Each row is a point on a landscape with many valleys, with its height.
From any point a ball rolls to the lowest of the 2 points nearest to it. It stops when none of these is lower. Distance is the straight distance between rows; heights are no part of it.
Z_658: [-1,5,6,6,16,-9,18,10,12,-5,0,-9,0,-6,-2,-8,11,-18,-1,16,-13]  (h 5.02)
Z_900: [6,-4,2,5,-1,-1,18,-8,1,-17,-11,11,11,-7,7,-6,-3,-13,-4,0,-10]  (h 4.71)
Z_206: [19,6,7,0,10,-14,-2,21,-5,12,-17,-1,5,3,11,2,4,-11,-5,13,8]  (h 5.35)
Z_542: [-11,-2,8,2,10,0,15,0,-9,0,9,-9,7,-4,-17,0,14,-5,0,6,-5]  (h 5.26)
Z_503: [12,-5,7,-11,8,2,13,-22,-1,-2,6,13,-1,19,5,9,10,-2,2,-12,7]  (h 5.19)
Z_879: [6,2,8,-20,4,16,6,-10,2,7,10,17,8,-10,-18,-10,2,2,6,-5,-6]  (h 1.99)
Z_678: [-11,2,-19,11,1,-2,6,10,0,-6,-13,12,1,18,9,7,10,-12,-17,-10,1]  (h 3.70)
Z_59: [12,4,11,-22,11,8,19,-9,-2,3,7,9,1,-8,-15,-11,9,-11,1,-2,-9]  (h 2.63)
Z_877: [5,-1,10,-6,13,7,14,-18,0,-9,3,11,-1,4,-12,-1,13,-10,-2,-5,-11]  (h 3.09)
Z_574: [-8,-13,9,-13,0,9,-4,-8,-22,6,1,2,-1,11,-3,11,-2,23,9,-7,6]  (h 3.76)
Z_708: [-17,1,-10,22,-6,-9,1,13,0,-10,-11,4,6,22,15,4,4,-6,-17,-1,9]  (h 3.41)
Z_162: [7,1,15,-7,-4,0,6,-10,7,-5,13,-4,-5,-8,5,-1,3,1,15,3,-12]  (h 4.94)
Z_430: [-3,3,-15,7,3,-3,-10,4,-1,-1,-22,-5,-14,4,-5,2,7,1,-8,-2,-5]  (h 3.50)
Z_562: [5,-7,16,2,9,13,-4,-4,-4,7,3,9,2,4,-9,9,3,-16,4,-3,-2]  (h 3.10)
Z_981: [19,-9,21,4,5,-3,14,-1,-1,-5,-3,11,8,-5,-1,-1,-7,-18,3,9,-1]  (h 4.98)
Z_859: [4,4,-1,-14,-5,-8,-13,5,1,10,4,-14,-5,0,10,8,-1,15,12,2,3]  (h 4.54)
Z_629: [4,-5,-4,1,-4,-8,-21,0,2,11,1,-14,-15,8,14,15,-4,13,13,-2,4]  (h 5.18)
Z_238: [2,-6,7,-26,1,2,-2,-8,4,11,-2,3,7,9,6,12,-9,19,12,-13,-3]  (h 0.67)
Z_480: [-13,-6,-8,7,4,-2,3,-3,15,-7,-11,-7,-1,14,1,11,11,3,-2,-5,-12]  (h 4.08)
Z_689: [-5,7,-10,-18,4,4,-9,0,-1,15,6,-12,4,2,-14,5,11,11,0,-6,-4]  (h 4.78)
Z_826: [10,4,7,-7,-2,1,10,-16,22,-5,14,0,2,-3,8,2,5,-2,9,-3,-13]  (h 4.75)
Z_88: [3,-5,-3,13,-9,0,-4,0,2,7,26,-4,6,-13,-3,-6,-6,0,1,5,12]  (h 4.20)
Z_8: [6,-4,23,7,16,8,12,3,3,-1,5,5,-8,2,-15,4,-2,-27,7,2,-8]  (h 3.71)
Z_381: [-3,13,-9,3,-10,-10,12,2,25,-17,-8,6,-4,2,9,-11,5,1,-4,-3,-16]  (h 4.16)
Z_661: [-12,-3,11,-1,9,0,8,-3,-11,4,21,-9,0,5,-6,8,24,-5,4,3,3]  (h 5.50)
Z_802: [-11,6,-14,-2,-21,2,3,-2,-5,-6,15,4,0,-11,19,-13,-11,1,-1,1,14]  (h 1.97)
Z_843: [2,-2,-6,24,0,-2,0,13,1,5,9,-9,17,-2,-16,-3,-4,-13,-7,4,8]  (h 4.10)
Z_328: [0,5,-11,-6,2,-3,-9,3,-8,4,-18,-4,-2,1,-5,-1,-2,5,-6,-3,-1]  (h 3.78)
Z_48: [-12,-4,17,-2,4,-4,-1,-1,-17,4,5,-13,-6,2,-5,8,14,8,5,12,6]  (h 5.36)
Z_674: [-1,-7,4,-26,-3,7,-8,-13,-6,11,4,-1,-1,5,-8,8,-5,32,7,-9,9]  (h 2.45)
Z_428: [20,-6,10,13,-6,-2,4,-6,2,-6,-12,7,16,-7,0,1,-18,-10,0,4,1]  (h 5.13)
Z_677: [16,-1,4,-13,-2,13,0,-6,5,5,14,16,-7,-22,-11,-18,-11,3,10,-1,-6]  (h 2.78)
Z_584: [-7,-11,18,-12,8,0,-10,6,-32,2,-18,-2,-9,-7,1,6,-4,13,4,9,0]  (h 6.61)
Z_350: [8,4,13,-2,10,18,4,-12,2,-2,7,14,-19,5,-17,-6,14,-12,5,-10,-1]  (h 3.55)
Z_341: [9,5,13,-4,-7,-12,-6,19,10,4,-6,-14,10,-13,6,-2,-11,3,3,13,-3]  (h 2.26)
Z_3: [2,-9,15,7,-2,3,8,11,-6,0,5,-1,17,-15,-13,0,-16,-6,4,6,-3]  (h 3.42)
Z_690: [13,4,-2,-13,1,8,-3,-2,-2,4,-2,1,-6,-19,-9,-13,-9,3,6,0,-13]  (h 3.45)
Z_632: [-8,8,-12,13,-10,-1,14,-8,18,-22,-7,3,-6,-3,8,0,5,-1,-4,-7,-14]  (h 3.99)
Z_553: [4,-1,16,2,-7,-9,5,8,-4,-2,2,-5,19,-14,4,1,-11,5,3,10,0]  (h 2.92)
Z_34: [-4,8,-16,7,-3,2,-5,10,11,-2,-3,3,4,5,7,1,-1,-13,-5,-8,-12]  (h 3.51)
Z_896: [0,-9,20,-13,-10,1,2,-11,-10,-7,-2,13,13,-2,10,6,-11,14,13,-2,-2]  (h 5.27)
Z_901: [-6,6,-6,8,-12,-10,-7,14,-7,-2,3,-1,8,8,19,0,-5,0,-3,5,13]  (h 2.36)
Z_255: [11,12,-6,-8,5,-18,-18,21,-3,17,-9,-15,-18,4,8,2,4,0,-4,11,6]  (h 6.51)
Z_363: [12,-5,-4,10,-6,10,-3,-11,6,-3,-3,13,13,-10,-5,-7,-25,-4,-6,1,5]  (h 5.29)
Z_320: [-11,-8,4,5,6,-4,-2,-3,8,-7,-13,-13,-4,9,6,11,5,10,3,9,-4]  (h 4.37)
Z_129: [-3,2,-8,-15,-4,-1,2,-6,-12,4,22,-1,1,1,13,-2,8,6,6,-7,8]  (h 3.11)
Z_399: [-4,17,-8,6,-11,-9,3,6,7,-2,19,-17,0,-6,-3,-13,8,5,0,3,0]  (h 4.67)
Z_626: [7,14,-8,-11,-2,-13,13,3,14,-9,-1,3,0,5,15,-10,6,-2,0,-4,-7]  (h 4.42)
Z_4: [-13,-1,-4,14,-5,2,0,18,-11,-4,-4,-10,10,-10,-5,-11,-8,-4,-3,2,-10]  (h 4.79)
Z_559: [11,9,-1,-11,-2,-8,15,-14,16,-9,2,1,2,5,15,-3,8,7,7,-6,-7]  (h 4.60)
Z_97: [-15,1,-13,14,-6,5,7,-4,14,-10,-4,1,0,1,7,6,2,-6,-8,-11,-17]  (h 3.82)
Z_14: [15,16,-5,-9,-5,-17,1,7,8,3,-4,-1,3,6,11,-5,1,1,1,3,1]  (h 4.69)
Z_681: [5,-8,-7,-1,7,15,-14,-10,7,21,16,19,0,2,-8,-1,2,-11,-5,-9,11]  (h 3.12)
Z_77: [-13,-6,0,-6,-3,-6,0,5,2,8,1,-1,16,22,19,14,-10,8,7,-9,6]  (h 2.38)
Z_849: [-2,-8,12,12,-1,0,-11,-10,0,-8,-5,-10,-15,1,-2,6,2,6,7,6,-9]  (h 4.61)
Z_758: [-17,-4,-27,11,-1,10,-7,1,-11,1,-6,-1,-9,1,-6,4,5,-1,-14,-15,2]  (h 2.40)
Z_324: [-10,6,-3,-11,10,-4,-10,8,10,17,0,-21,2,8,-11,10,13,5,3,2,-7]  (h 5.30)
Z_519: [11,0,16,6,14,15,5,-2,1,1,9,10,-19,-3,-27,-4,7,-21,5,-6,-1]  (h 3.94)
Z_795: [-4,1,0,-2,-9,-8,-2,9,-5,4,8,-5,19,3,19,7,-4,4,7,-1,7]  (h 1.58)
Z_829: [3,0,1,-16,-1,4,12,-20,4,4,13,8,11,8,-4,6,7,10,2,-7,8]  (h 5.34)
Z_571: [-3,8,-17,10,0,-4,1,19,9,-6,-12,0,-6,0,0,-11,8,-22,-11,-4,-17]  (h 3.88)
Z_601: [1,-5,25,9,2,6,-7,-7,-13,-3,-5,-4,-11,-1,-17,5,0,-1,5,8,2]  (h 5.07)
Z_990: [3,-2,5,-8,-1,2,14,-15,-7,-13,-5,18,7,0,17,-1,-3,-6,1,-8,-6]  (h 4.85)
Z_190: [-4,4,-22,15,0,-4,5,13,5,-8,-14,6,-13,2,7,-1,14,-16,-19,-10,-8]  (h 4.01)
Z_607: [17,-7,4,7,12,13,13,-2,5,-4,9,10,-12,-6,-30,-13,-1,-17,2,-2,-3]  (h 4.24)
Z_819: [19,-2,0,-1,11,-13,-16,7,-9,11,-4,-11,-17,5,10,10,7,-9,-1,8,12]  (h 6.07)
Z_949: [2,-11,2,15,-3,8,1,10,-2,5,17,-4,21,-11,-20,-3,-13,-9,0,4,1]  (h 3.80)
Z_821: [-8,2,-5,12,-4,-7,-6,11,-3,-5,-17,3,8,11,15,2,-3,-3,-5,2,5]  (h 2.99)
Z_86: [5,10,-1,5,5,-14,-5,5,17,-6,-17,-9,-12,7,5,-3,3,4,-2,13,-5]  (h 7.34)
Z_197: [12,-8,6,-2,8,18,-9,-11,-3,13,6,20,6,6,-12,10,1,-12,0,-10,7]  (h 2.52)
Z_967: [4,-8,-2,8,-3,11,-15,-4,5,13,19,-2,5,-12,-12,-1,-7,0,-1,2,11]  (h 4.09)
Z_909: [1,-1,6,-4,-7,8,4,-16,1,-9,2,13,5,-5,9,-2,-12,4,4,-4,-8]  (h 5.03)
Z_267: [-1,-7,-7,12,-3,4,-10,-6,-1,-6,-2,-8,-17,-6,0,1,-1,3,4,-2,-11]  (h 4.19)
Z_376: [-10,2,9,7,0,-1,7,-7,0,-3,8,-13,14,-3,-14,-2,7,9,-1,6,1]  (h 5.06)
Z_104: [-13,-1,-14,-6,-8,-2,8,-7,-8,-9,-3,1,-9,7,13,0,2,15,-3,-16,4]  (h 1.67)
Z_141: [3,-4,-7,11,0,9,15,-18,11,-18,0,15,0,-9,-5,-5,-3,-8,-8,-4,-10]  (h 4.58)
Z_114: [-1,-3,36,3,5,2,3,5,-21,-6,0,2,-14,-9,-17,-4,-2,0,8,11,9]  (h 5.47)
Z_364: [-15,-10,-6,8,-3,3,1,-8,-9,-13,-8,3,0,6,9,6,-4,7,-1,-6,-1]  (h 0.75)
Z_495: [5,1,12,-23,4,2,9,-10,-6,8,17,3,7,7,-9,7,16,10,5,-5,10]  (h 5.51)
Z_447: [-9,10,5,8,9,-4,7,12,13,-5,-10,-10,7,5,-6,-6,11,-5,-7,14,-11]  (h 5.22)
Z_987: [-3,6,-12,17,-3,4,-9,18,0,10,-1,-11,10,-3,-15,-6,-8,-11,-7,4,1]  (h 4.34)
Z_510: [-3,-11,16,1,-3,1,-12,4,-23,-4,-16,-1,-2,-11,3,0,-10,10,7,8,-2]  (h 5.95)
Z_839: [-12,-12,26,-16,4,3,-6,-3,-23,7,7,-7,-6,4,-3,13,8,18,8,5,8]  (h 4.73)
Z_941: [11,-2,-19,3,0,6,-16,-6,13,20,14,4,1,-4,-5,-4,-4,-2,-3,-4,14]  (h 3.64)
Z_136: [8,-1,9,3,9,-6,22,3,-1,-9,-5,3,9,-4,2,-8,2,-17,-3,6,-6]  (h 4.83)
Z_221: [4,-8,-12,3,-3,7,-7,-19,2,4,-10,10,7,14,-3,6,-20,14,-10,-6,22]  (h 5.69)
Z_112: [7,-6,0,14,3,12,12,-7,9,-10,9,7,-4,-11,-23,-8,-1,-10,1,-1,-8]  (h 4.43)
Z_215: [6,4,-15,-14,2,9,-6,-1,-3,12,2,0,0,-11,-15,-11,6,3,-2,-5,-2]  (h 4.12)
Z_429: [-10,2,-14,-7,-15,2,-1,-5,-8,-2,24,-1,2,-3,21,-3,-2,11,7,-5,12]  (h 2.57)
Z_797: [-12,-4,3,8,-5,1,-6,12,-13,-6,-19,-8,5,-12,-2,-6,-10,7,4,8,-14]  (h 5.28)
Z_222: [-1,-2,-8,-8,5,-7,-3,-1,-14,-7,-16,-2,-14,7,11,-2,3,15,1,-5,4]  (h 2.77)
Z_388: [-21,8,-24,0,-9,12,-5,6,-2,-1,-4,8,2,-2,-3,-4,-9,0,-14,-10,-1]  (h 1.46)
Z_952: [6,4,-8,13,-11,-4,5,7,8,-2,25,-10,1,-16,-4,-17,-5,0,5,5,5]  (h 4.44)
Z_873: [-22,3,-30,-4,-19,12,-10,2,-1,-2,-5,9,-2,-4,6,-8,-20,5,-11,-6,12]  (h 0.24)
Z_270: [-2,7,2,2,-1,-8,-14,24,8,9,-5,-15,-1,-7,0,1,-3,-6,2,12,-8]  (h 1.23)
Z_276: [-11,3,-14,-2,-6,0,-8,7,14,3,-3,2,9,14,15,9,-11,-2,5,-9,-7]  (h 3.05)
Z_947: [3,-2,-17,8,-8,8,-9,-19,6,-2,-10,10,-3,-4,1,-3,-19,7,-8,-3,13]  (h 5.49)
Z_848: [2,14,6,-8,9,-21,-15,15,16,18,-7,-20,-13,6,5,9,4,10,-2,18,6]  (h 6.87)
Z_935: [-1,3,3,-3,11,-12,-14,13,21,4,-17,-15,-14,20,12,10,0,14,-1,16,0]  (h 7.13)
Z_234: [13,-4,12,6,21,-14,-4,13,-7,11,-10,-5,-8,-1,13,7,5,-13,-8,21,12]  (h 5.68)
Z_102: [1,-3,-19,13,3,-2,-5,-2,-10,-5,-16,2,-15,7,-5,7,12,-2,-17,-8,7]  (h 3.01)
Z_905: [14,10,2,-1,-2,-18,-5,22,4,6,-8,3,14,14,14,1,5,-7,-8,9,11]  (h 5.04)
Z_227: [0,10,-9,-21,-6,-5,-6,2,0,12,21,-5,6,2,9,1,7,15,10,-6,5]  (h 3.73)
Z_811: [-6,5,1,12,-7,-7,8,-7,8,-12,9,-17,1,-3,-4,-4,8,11,4,4,-2]  (h 4.87)
Z_814: [-15,7,-26,-3,-21,6,-3,1,-4,-7,5,5,-5,-8,16,-12,-14,3,-12,-1,19]  (h 1.33)
Z_984: [3,-8,-6,-8,4,3,13,-20,-2,-8,-3,20,-7,15,14,5,1,2,2,-17,3]  (h 5.05)
Z_60: [-5,-6,33,-9,12,2,1,3,-27,3,-11,4,-11,-11,-15,2,0,7,0,13,3]  (h 5.94)

Where does a ball stop that starts at each point below?
Z_510 | Z_270
Z_689 | Z_879
Z_607 | Z_879
Z_859 | Z_873
Z_363 | Z_900
Z_849 | Z_873
Z_48 | Z_238
Z_935 | Z_626
Z_190 | Z_795
Z_949 | Z_270
Z_829 | Z_900
Z_952 | Z_197
Z_661 | Z_197
